The views of a scene show one set of named points, each view turned or mirrored, and shifted as a whole, with a little noise and some points left out.

Scene 1
View 1
Vez: [-3.42  0.25 -0.65 -3.25 -0.49 -1.76  0.47  0.06 -1.83  1.04 -0.59  2.91
 -1.15  2.40  1.27 -1.05  0.99  3.03 -0.47 -0.01  0.37  1.43 -1.01  1.82
 -0.62 -2.75  0.52 -1.02]
nud: [-2.75 -1.51  0.15 -1.65 -2.54 -1.97  0.04  0.12 -1.11 -0.33  0.17  0.04
 -0.28  0.25 -0.12 -0.34  1.30  2.65  0.74 -0.42  0.25  0.83 -0.32  3.68
 -0.82 -0.18  0.72 -0.30]
sopef: [ 0.15 -1.96  0.43 -2.03  1.50 -3.24  1.34 -0.98 -2.01  0.80 -0.37  1.08
 -2.60  1.58 -2.48  0.93  1.79  1.12 -2.37 -0.71  0.11  2.03 -1.80  2.04
 -0.45 -1.81  3.57 -3.53]
dudu: [-1.58 -1.14  4.85  1.07  4.02 -1.33  3.99 -2.41 -2.03  0.74 -1.39  2.95
 -3.79  1.31 -2.14 -0.58 -1.02  0.97 -2.70 -1.72  0.86  1.88 -2.39 -1.00
  0.44 -1.94  4.76 -4.81]
luse: [-1.69 -1.91  1.37 -1.73 -0.67 -1.54  1.65 -0.84 -1.66  1.69 -1.03  0.53
 -1.40  0.94 -1.69  0.50  1.39  1.54 -1.88 -1.51  0.04  0.58 -0.21  1.62
 -0.80 -1.05  1.28 -2.34]
buda: [-2.64 -0.52 -0.56 -2.54 -0.60 -2.43  0.18  0.00 -1.48  0.04  0.11  1.93
 -1.49  1.66  0.31 -0.65  1.33  2.82 -0.28  0.21  0.44  1.77 -1.35  2.91
 -0.65 -1.90  1.62 -1.15]
Pide: [-2.80 -0.30  0.66 -1.09 -0.04 -2.01  0.50  0.02 -1.78 -0.82  0.05  2.33
 -1.07  1.22  1.14 -1.22 -0.02  2.81  1.07 -0.01  0.61  1.70 -1.69  2.02
 -0.18 -1.51  1.90 -1.07]
pinur: [-2.18 -2.14  2.11 -0.35 -0.71 -2.10  1.47 -1.02 -0.76 -0.10 -0.11 -0.08
 -1.96 -0.01 -2.06 -0.08  1.10  1.85 -1.11 -0.98  0.56  1.28 -0.80  3.09
 -0.57  0.00  2.68 -2.05]
pifuz: [-0.66 -1.38  2.14  0.65  0.63 -1.69  1.30  0.06 -2.96 -1.01 -0.72  1.85
  0.12  0.29  0.78 -0.30 -1.38  1.56  2.45 -1.39  0.09  0.81 -1.64 -0.38
  0.21 -0.52  1.96 -1.52]
vos: [-2.07 -1.43  2.36 -1.33 -0.54 -0.36  2.49 -0.69 -2.36  2.33 -2.08  1.53
 -0.47  1.05 -0.40  0.08 -0.14  1.43 -0.87 -2.33 -0.12 -0.32  0.17 -0.67
 -0.63 -1.31  0.04 -1.95]
Zoti: [-1.35 -1.57  0.28 -2.28 -0.59 -2.17  1.03 -0.34 -1.89  1.14 -0.71  0.97
 -1.19  1.22 -1.06  0.41  1.39  1.80 -1.16 -0.96  0.05  1.07 -0.71  1.94
 -0.70 -1.43  1.35 -1.99]
Bom: [-2.22  0.11  1.05 -1.43  1.00 -1.06  1.44  0.05 -2.99  0.76 -1.29  3.70
 -0.47  2.06  1.83 -1.00 -0.95  2.34  0.92 -0.98  0.19  0.89 -1.53 -0.94
 -0.07 -2.52  0.82 -1.55]
suf: [-0.49 -1.37  1.54 -0.05  1.29 -2.52  1.22 -0.29 -2.47 -0.87 -0.27  1.76
 -1.12  0.76 -0.28 -0.10 -0.38  1.62  0.89 -0.76  0.29  1.66 -2.17  0.87
  0.06 -0.97  3.07 -2.24]
ruvan: [-2.71 -0.32 -0.65 -2.12 -1.44 -1.93 -0.26  0.75 -2.01 -0.42 -0.09  1.99
  0.02  1.30  1.73 -0.94  0.43  2.98  1.79 -0.07  0.19  1.14 -1.02  2.16
 -0.48 -1.47  0.39 -0.06]
bosem: [ 0.44 -2.68  0.50 -1.00 -0.51 -2.93  0.60 -0.06 -2.13 -0.37 -0.09 -0.22
 -0.61  0.16 -1.60  1.04  1.22  1.19  0.33 -1.10 -0.14  1.21 -1.12  2.30
 -0.53 -0.18  2.36 -1.94]
vapug: [-0.46 -1.82  2.00 -0.35  1.07 -1.99  1.82 -0.62 -2.49  0.25 -0.88  1.43
 -1.18  0.72 -1.00  0.29 -0.12  1.19 -0.13 -1.46  0.09  1.06 -1.45  0.29
 -0.05 -1.03  2.51 -2.61]
Vuri: [-1.06 -0.51  1.72 -0.25  0.78 -1.00  1.39  0.58 -3.87  0.12 -1.57  3.25
  0.92  1.17  2.30 -0.52 -2.04  1.74  2.82 -1.64 -0.11  0.26 -1.37 -2.07
  0.15 -1.59  0.45 -1.15]
zilog: [-2.23 -0.75  2.27 -0.61  0.53 -0.93  1.97 -0.53 -2.41  0.88 -1.42  2.45
 -0.76  1.23  0.40 -0.64 -0.80  1.85  0.17 -1.49  0.27  0.63 -1.00 -0.47
 -0.15 -1.56  1.13 -1.89]
Nul: [-0.84 -1.50  1.28 -1.46  0.39 -1.70  1.60 -0.40 -2.64  1.21 -1.21  1.67
 -0.75  1.30 -0.56  0.32  0.20  1.45 -0.41 -1.54 -0.06  0.72 -0.93  0.18
 -0.38 -1.54  1.38 -2.25]
View 2
zilog: [-1.10 -1.52 -1.11 -0.21  0.84 -3.09  1.29 -0.75  2.09  0.78  1.91  0.19
 -0.64 -0.66  0.86  2.49  2.81  2.52  0.62 -0.51 -1.71 -2.02  0.31  3.05
  2.16 -0.07  1.13  1.71]
Bom: [-2.17 -2.23 -1.70  0.04  0.61 -2.43  1.18 -1.26  2.12  0.96  1.83  0.13
  0.04 -0.99  0.99  2.57  2.40  2.15  1.88  0.23 -1.52 -2.41  1.08  2.67
  2.59 -0.20  1.39  0.57]
vapug: [-0.14 -1.39 -0.70  0.11  1.42 -2.57  1.14 -0.41  1.58  0.06  1.98  1.10
 -1.81 -0.26 -0.59  2.85  3.15  2.05 -0.73 -2.35 -1.15 -1.20 -0.45  1.66
  0.88 -0.27  0.45  1.40]
Vez: [-2.85 -2.16 -1.44 -0.10  1.79 -2.75 -1.06 -1.20  1.88  0.53 -0.44 -0.24
 -0.27 -0.42  0.50  2.22  0.19  1.23  1.34  1.57 -0.06 -1.63  0.86  0.66
  2.49  0.50  1.05  0.05]
dudu: [ 0.29  0.23  1.61 -2.58  0.18 -3.61  1.28 -0.30  1.50  0.11  3.54  1.72
 -1.27 -1.09 -3.01  5.99  4.41  4.40 -1.51 -3.20 -1.27 -1.97  0.52  4.27
  1.75 -0.22 -2.33  0.60]
Vuri: [-1.44 -2.69 -2.42  1.21  0.30 -1.99  2.67 -1.09  2.45  1.06  2.96  0.34
 -0.16 -0.87  2.26  1.66  3.69  1.96  2.25 -0.68 -2.58 -2.20  0.40  3.40
  2.06 -0.91  2.69  1.82]
Nul: [-0.47 -1.63 -1.56 -0.14  1.71 -2.80  1.06 -0.71  1.20  0.53  1.32  0.20
 -1.78 -0.40  0.04  2.13  2.56  2.00 -0.45 -1.34 -1.18 -2.00 -0.13  1.09
  1.15  0.52  0.73  1.33]
suf: [-0.73 -1.78 -0.39  1.01  1.20 -1.67  0.78 -0.51  2.12 -0.32  2.06  1.74
 -1.09 -0.08 -0.61  3.17  2.87  1.37  0.28 -2.41 -0.98 -0.37 -0.40  1.72
  1.01 -1.27  0.67  0.97]
sopef: [-0.21 -1.33 -0.45 -0.67  2.30 -2.15 -0.15 -0.55  0.51 -0.37  0.84  1.26
 -2.53 -0.09 -2.75  3.63  2.03  1.63 -1.66 -2.66  0.21 -1.26 -0.12 -0.69
  0.46  0.62 -1.26 -0.28]
vos: [-0.16 -0.97 -1.60 -1.10  1.52 -4.23  1.34 -0.59  1.30  1.06  1.24 -0.83
 -1.98 -0.57  1.18  1.37  2.56  2.97 -0.92 -0.33 -1.76 -2.77 -0.27  2.18
  1.72  1.35  1.23  2.72]
nud: [-1.16 -1.54 -0.65  1.52  2.72 -3.10 -1.49 -0.09  2.51 -0.32 -0.98  0.29
 -1.43  0.97  1.23  0.61  0.17  0.44 -0.38  0.13  0.06  0.71 -1.41  0.18
  1.09 -0.31  2.23  2.54]
Pide: [-2.22 -1.91 -0.34  1.08  1.36 -2.24 -0.71 -0.69  2.74 -0.16  0.55  1.04
 -0.04  0.14  0.31  2.60  1.16  1.03  1.30 -0.03 -0.32 -0.10  0.01  1.81
  1.95 -1.18  1.34  0.86]
pifuz: [-0.60 -1.98 -1.07  1.63  0.85 -1.94  1.79 -0.51  2.63  0.20  2.61  1.29
 -0.73 -0.10  1.13  2.18  3.49  1.55  0.91 -2.05 -1.89 -0.59 -0.61  2.89
  1.14 -1.53  2.08  2.18]
Zoti: [-0.74 -1.41 -1.20 -0.13  2.45 -2.97 -0.37 -0.55  1.14  0.05 -0.04  0.11
 -2.08  0.11 -0.35  1.85  1.23  1.44 -0.96 -0.84 -0.27 -1.27 -0.41 -0.17
  1.05  0.83  0.56  1.16]
buda: [-2.24 -1.87 -0.67  0.58  2.16 -2.37 -1.54 -0.78  2.07 -0.27 -0.63  0.61
 -0.71  0.23 -0.22  2.36  0.17  0.71  0.60  0.38  0.38 -0.36  0.07  0.07
  1.68 -0.18  0.82  0.25]
pinur: [ 0.05 -0.32  0.75  0.08  2.29 -3.58 -1.11  0.27  2.05 -0.69  0.11  1.04
 -2.11  0.77 -0.78  2.44  1.41  1.72 -1.93 -1.67  0.05  0.56 -1.51  1.12
  0.71 -0.23  0.35  2.47]
View 3
bosem: [ 0.17 -0.56 -1.14 -2.21  0.14  2.24 -0.16  0.53 -1.02  0.77  0.16 -0.27
 -2.74  0.79  0.08 -3.26  0.83 -0.05 -0.39 -1.99 -0.53 -0.13 -1.33 -0.78
 -0.17  1.36 -1.99 -0.14]
ruvan: [-1.02 -1.06 -0.71 -0.40 -0.41  1.81  0.11 -1.80  1.76 -0.81  1.46  0.22
 -0.44  0.90 -0.37  0.25  0.28  1.31 -1.38 -1.22 -1.06 -2.71 -1.41 -1.45
 -0.95 -0.43 -1.03  1.04]
buda: [-0.67  0.09  0.39 -0.89 -0.78  1.99  0.64 -2.74  0.29 -0.43 -0.16  0.63
 -1.36  0.95 -0.09 -0.47 -0.27  0.87 -1.32 -1.71 -0.60 -1.32 -0.74 -1.06
 -1.43 -0.15 -1.79  2.14]
vos: [ 2.26 -2.37 -0.97 -2.32  0.32  1.91 -1.36 -1.87  0.29  0.57 -2.08  0.19
 -2.40  2.54  1.19  1.28 -0.18  1.98 -1.53 -1.34 -0.92  0.51 -1.75 -2.05
  0.16  1.27 -1.04 -2.40]
pinur: [ 0.70 -0.57 -0.01 -2.65  0.17  2.41 -0.22 -1.05 -2.49 -0.39 -1.22  0.80
 -1.88  0.69 -0.32 -2.61  1.11  1.00 -1.30 -3.38  0.01  0.73  0.09 -1.62
 -0.94  1.13 -1.24 -0.13]
zilog: [ 1.58 -1.60 -0.77 -1.39  0.57  1.10 -0.01 -1.74  0.97  1.56 -1.28  0.61
 -0.88  1.27  1.25  1.01 -1.05  3.13 -1.03 -1.54 -0.45 -0.76 -1.12 -2.01
 -0.32  1.45 -0.51 -1.64]
Vuri: [ 1.14 -2.29 -1.94 -0.52  1.05  0.56  0.06 -0.39  3.07  2.44  0.46 -0.10
 -0.15  0.96  1.43  1.47 -1.30  3.54 -0.50 -0.57 -0.91 -2.40 -2.06 -2.07
  0.32  1.61 -0.15 -2.58]
nud: [-0.74 -1.32 -0.67 -1.66 -0.40  2.61 -0.76 -1.18 -0.37 -2.12  0.94  0.27
 -1.25  1.09 -1.14 -1.32  1.72  0.27 -1.72 -2.26 -0.94 -1.36 -0.88 -1.59
 -0.86 -0.37 -1.23  0.73]
Nul: [ 1.33 -1.01 -0.75 -1.81  0.13  1.75 -0.12 -1.26  0.20  1.49 -1.23  0.09
 -2.49  1.59  1.17 -0.38 -0.59  1.45 -0.67 -1.31 -0.59 -0.01 -1.56 -1.35
 -0.15  1.48 -1.64 -0.95]
suf: [ 0.58 -0.28 -0.63 -1.36  0.72  1.08  1.00 -0.16 -0.22  2.33 -0.27  0.47
 -1.13 -0.03  0.89 -2.09 -0.78  2.24 -0.09 -2.10  0.00 -0.77 -0.70 -1.24
 -0.52  1.89 -1.10 -0.47]
Vez: [-0.21 -0.32  0.41 -0.55 -0.88  1.87  0.40 -3.78  1.42 -0.40 -0.55  0.63
 -1.37  1.66  0.41  1.58 -0.98  1.44 -1.59 -0.98 -0.82 -1.48 -1.23 -1.29
 -1.40 -0.41 -1.62  1.85]
sopef: [ 0.99  1.07  0.47 -2.31 -0.41  1.93  1.02 -1.56 -1.73  2.19 -2.21  0.38
 -3.75  1.02  1.21 -2.82 -0.99  0.39 -0.11 -1.86 -0.01  1.27 -0.77 -0.23
 -0.71  1.81 -2.92  1.21]
luse: [ 1.35 -0.99 -0.23 -2.58 -0.27  2.44 -0.85 -1.82 -1.30 -0.02 -1.97  0.33
 -3.11  2.18  0.49 -0.86  0.32  0.60 -1.37 -1.96 -0.62  1.01 -1.19 -1.34
 -0.51  0.93 -1.90 -0.52]
Bom: [ 1.07 -1.45 -0.75 -0.74  0.44  0.96  0.28 -2.09  2.19  1.73 -0.72  0.47
 -0.65  1.36  1.40  1.84 -1.58  3.16 -0.94 -0.81 -0.69 -1.61 -1.60 -1.81
 -0.37  1.10 -0.63 -1.05]
dudu: [ 3.65  0.13  0.84 -2.74  1.37  0.45  1.54 -1.88 -2.33  4.67 -4.82  1.79
 -1.47  0.36  2.83 -1.05 -2.66  4.57 -0.08 -3.30  1.19  2.43  0.81 -1.94
 -0.64  3.86 -0.65 -2.29]
View 4
pifuz: [ 0.13 -0.92 -1.11 -0.37 -0.93 -0.80 -0.08 -0.95  0.57  2.01  2.97  0.67
 -1.52 -0.90 -0.83 -0.21  1.38  1.36 -2.55  1.04  1.65  0.30 -2.91  2.17
  0.06  0.57  1.80 -0.16]
buda: [-0.71  0.52 -0.52 -0.63  1.62  0.31  0.27  0.85  0.46 -0.95  0.33  2.27
  0.17  0.22  0.94 -0.53  2.64 -0.33 -1.23 -0.25 -0.36  1.95 -0.42  0.00
  0.92 -0.21  1.49  1.02]
vapug: [-1.31 -0.67 -1.14 -0.32 -1.43  0.04  0.63 -0.04 -0.84  2.05  1.12  0.66
 -1.35 -0.92 -0.94 -0.91  2.50  0.93 -1.45  0.30  1.39 -0.15 -2.21  1.25
 -0.05 -0.13  1.24  1.88]
Zoti: [-1.10 -0.49 -0.24 -0.33  0.05  1.27  1.08  1.10 -1.24  0.22  0.75  1.15
 -0.70  0.49  0.28 -0.60  3.07  0.62 -0.60  0.15  0.20  1.16 -0.82 -0.26
  0.53 -0.13  0.83  2.20]
Vez: [-0.75 -0.13 -0.73 -0.50  2.15 -0.02 -0.19  1.85  0.77 -0.58  0.58  1.05
 -0.06  0.12  1.34 -1.06  2.28 -0.71 -0.86  0.26 -2.21  2.63 -1.24 -0.46
  1.30  0.11  1.74  0.49]
sopef: [-2.56  0.81 -0.85  0.02 -1.02  1.22  1.23  1.37 -1.84  0.82 -0.99  1.75
 -0.13 -1.05 -0.79 -0.97  4.11  0.51 -0.30 -0.39  1.05 -0.16 -1.13  1.08
  0.27 -0.96  1.20  4.10]
suf: [-1.03  0.28 -1.30 -0.31 -0.96 -0.59  0.12 -0.30  0.21  1.61  1.02  1.56
 -0.74 -1.63 -1.06 -0.61  2.37  0.85 -1.97  0.25  1.77 -0.22 -2.38  2.42
  0.12 -0.20  1.90  1.33]
luse: [-1.45 -1.35 -0.44 -0.43 -0.54  1.38  1.31  0.69 -2.02  0.96  0.55  0.42
 -1.38  0.84  0.05 -1.01  2.90  0.59 -0.46 -0.03  0.53  0.80 -0.77 -1.00
  0.14 -0.16  0.23  2.47]
Bom: [-0.67 -1.09 -1.56 -0.15  0.61 -1.18 -0.75  1.19  1.05  1.59  1.93 -0.31
 -1.12 -1.11  0.12 -1.30  1.47  0.02 -1.63  1.05 -1.91  1.55 -3.35  1.01
  0.83  0.44  2.15 -0.26]
ruvan: [ 0.75 -0.03 -0.07 -0.61  1.94  0.08 -0.14  0.39  1.32 -0.94  2.33  2.00
 -0.12  0.64  1.23  0.27  1.84  0.40 -1.90  0.60 -0.39  2.65 -1.02  0.40
  1.14  0.60  1.79 -0.52]
Nul: [-1.04 -1.13 -0.81 -0.01 -0.71  0.48  0.68  0.96 -1.01  1.51  1.53  0.15
 -1.26 -0.36 -0.37 -0.75  2.58  0.99 -0.91  0.73  0.03  0.74 -2.22  0.53
  0.34  0.15  1.17  1.75]
pinur: [-1.18 -0.44 -0.69 -1.12 -0.60  0.77  1.21 -1.19 -1.30  0.65 -0.01  1.91
 -1.22  0.78 -0.22 -0.84  2.67  0.12 -1.28 -0.99  2.85  0.23  0.25 -0.66
 -0.16 -0.45  0.13  1.88]
Pide: [-0.25  0.25 -1.05 -0.88  1.17 -0.80 -0.28 -0.22  1.24  0.09  1.02  1.93
 -0.34 -0.40  0.48 -0.70  1.76 -0.28 -2.02 -0.14  0.38  1.51 -1.25  0.72
  0.69  0.07  1.86 -0.11]
bosem: [-0.58  0.15  0.28 -0.27 -0.93  1.56  1.48 -0.13 -1.36  0.16  1.37  2.50
 -0.40  0.31 -0.37  0.52  3.37  1.71 -1.27  0.18  2.72  0.35 -0.62  1.23
  0.16 -0.16  0.91  2.55]
vos: [-0.94 -2.82 -0.92 -0.28 -0.77  0.51  0.71  0.79 -1.58  2.24  2.13 -1.38
 -2.40  0.58 -0.07 -1.35  1.83  0.75 -0.74  0.88 -0.76  1.04 -2.29 -1.10
  0.16  0.50  0.34  1.00]
zilog: [-0.83 -1.64 -1.59 -0.43 -0.28 -0.85 -0.25  0.24  0.13  2.20  1.79 -0.57
 -1.73 -0.65 -0.25 -1.42  1.52  0.25 -1.58  0.67 -0.51  0.88 -2.81  0.38
  0.32  0.37  1.41  0.16]
View 5
buda: [-1.13  1.08  1.98 -1.94 -2.08 -1.42 -0.19  2.63  0.12  2.31  0.57 -0.19
 -0.04 -0.74 -0.50  2.71  1.49 -1.83 -0.42 -0.70  0.86  0.90  1.09 -3.16
 -0.14 -0.52  1.02 -0.03]
vapug: [ 1.06 -1.24  1.36 -0.10 -0.47 -3.25  1.53  0.45  0.47  1.77  0.82  0.26
  1.62 -1.36  0.90  1.10 -0.02 -1.77  0.37  0.80  2.88  0.97  0.56 -3.53
  1.14 -1.42  0.15  0.93]
vos: [ 3.15 -0.72  0.42 -0.18 -1.42 -3.53 -0.14  0.99  2.44  0.29  2.62  0.00
  0.74 -2.36  2.21  0.15 -0.46 -2.84 -1.53  0.95  0.86  0.43  0.43 -3.18
  1.18 -2.05  0.18  0.65]
luse: [ 0.79 -0.55  1.96 -0.70 -0.84 -2.57 -0.34  0.93  2.87  1.26  2.17 -0.53
  0.98 -1.58  0.73  1.63  1.47 -2.19 -0.68  0.71  1.40  1.79  0.83 -2.65
  0.93 -2.25  0.12  0.57]
pinur: [-0.10 -0.64  2.46 -1.81  0.93 -1.96 -0.10  0.85  1.78  1.86  0.94 -0.07
  1.78 -1.61 -0.55  2.13  1.49 -0.97  0.70  0.63  1.40  1.56  1.07 -2.01
  1.04 -2.22 -1.41  1.13]
Vuri: [ 3.22  0.31 -0.95  0.02 -2.01 -3.93  2.55  1.58 -1.32  1.04 -0.35  0.77
 -0.29 -1.92  1.96 -0.18 -2.30 -1.48 -0.49  0.13  1.24 -1.78 -0.10 -4.17
  0.28  0.00  1.66  0.98]
suf: [ 0.38 -0.77  1.40 -0.55 -0.44 -2.96  2.10  0.85 -0.85  2.35 -0.31  0.50
  1.41 -0.97  0.22  1.48 -0.16 -1.15  0.96  0.32  2.87  0.52  0.56 -3.64
  0.82 -0.82  0.31  1.02]
Nul: [ 1.36 -0.79  1.16  0.13 -1.63 -3.18  1.03  0.81  1.14  1.42  1.39 -0.08
  0.97 -1.34  1.39  1.03  0.21 -2.35 -0.49  0.61  2.37  0.94  0.49 -3.64
  0.85 -1.35  1.01  0.47]
dudu: [ 0.93 -4.22  1.64 -0.44  0.01 -3.69  0.10  0.59 -1.76  2.12  2.87  1.74
  4.27 -1.65  1.38  0.61 -1.71 -4.06  0.03  1.42  5.64  1.82  1.25 -4.83
  3.02 -1.67 -2.98  0.57]
pifuz: [ 2.10 -0.22  0.19 -0.47 -0.18 -3.40  2.73  0.90 -0.87  1.62 -0.83  0.64
  0.72 -1.71  0.87  0.60 -1.25 -0.53  0.83  0.41  1.73 -0.84  0.14 -3.41
  0.56 -0.63  0.48  1.54]
bosem: [ 0.05 -0.10  2.26 -0.18  0.20 -2.60  2.03  0.02  2.15  2.05 -0.24 -0.80
  0.93 -0.95 -0.10  2.06  1.96 -0.25  1.15  0.67  2.05  1.45  0.44 -2.32
  0.33 -1.76  1.16  1.18]
sopef: [-1.28 -1.62  3.08  0.09 -1.20 -2.58  0.68  0.32  1.32  2.64  1.67 -0.44
  2.10 -0.23  0.19  2.50  2.11 -2.60  0.27  0.79  4.18  3.08  1.05 -3.67
  1.18 -1.70  0.63  0.14]
ruvan: [ 0.20  2.15  0.82 -1.97 -2.12 -1.76  0.80  2.88 -0.03  1.86 -0.61 -0.06
 -1.07 -1.17 -0.20  2.12  0.63 -0.88 -0.34 -0.93 -0.55 -0.63  0.59 -2.92
 -0.72 -0.22  1.82  0.39]
Bom: [ 1.69  0.12 -0.09 -0.75 -2.91 -3.05  0.92  2.50 -1.37  1.42  0.86  0.85
  0.03 -1.56  1.53  0.73 -1.43 -2.78 -1.12 -0.23  1.50 -0.73  0.54 -4.41
  0.40  0.00  1.29  0.11]
Zoti: [ 0.07  0.05  1.99 -0.69 -1.49 -2.28  0.09  1.20  2.11  1.67  1.43 -0.60
  0.61 -1.08  0.45  2.06  1.69 -2.02 -0.53  0.30  1.46  1.59  0.81 -2.92
  0.52 -1.60  1.06  0.30]
Pide: [-0.19  0.73  1.13 -2.02 -1.35 -1.88  0.64  2.65 -1.19  2.26 -0.24  0.55
  0.23 -1.20 -0.33  2.05  0.06 -1.30  0.07 -0.56  0.93 -0.20  0.94 -3.38
  0.04 -0.26  0.35  0.53]
nud: [ 0.06  1.74  1.71 -2.18 -0.31 -1.47  0.15  2.03  2.07  1.61 -0.19 -0.65
 -0.33 -1.46 -0.79  2.39  1.87 -0.11  0.14 -0.26 -0.84  0.33  0.80 -1.74
 -0.35 -1.48  0.55  1.00]

Which points are out of place in each view (at most two, in the order of its rows)? Write none if all are in place.
view 1 -> zilog
view 2 -> none
view 3 -> Bom, dudu
view 4 -> suf, bosem
view 5 -> vos, Nul
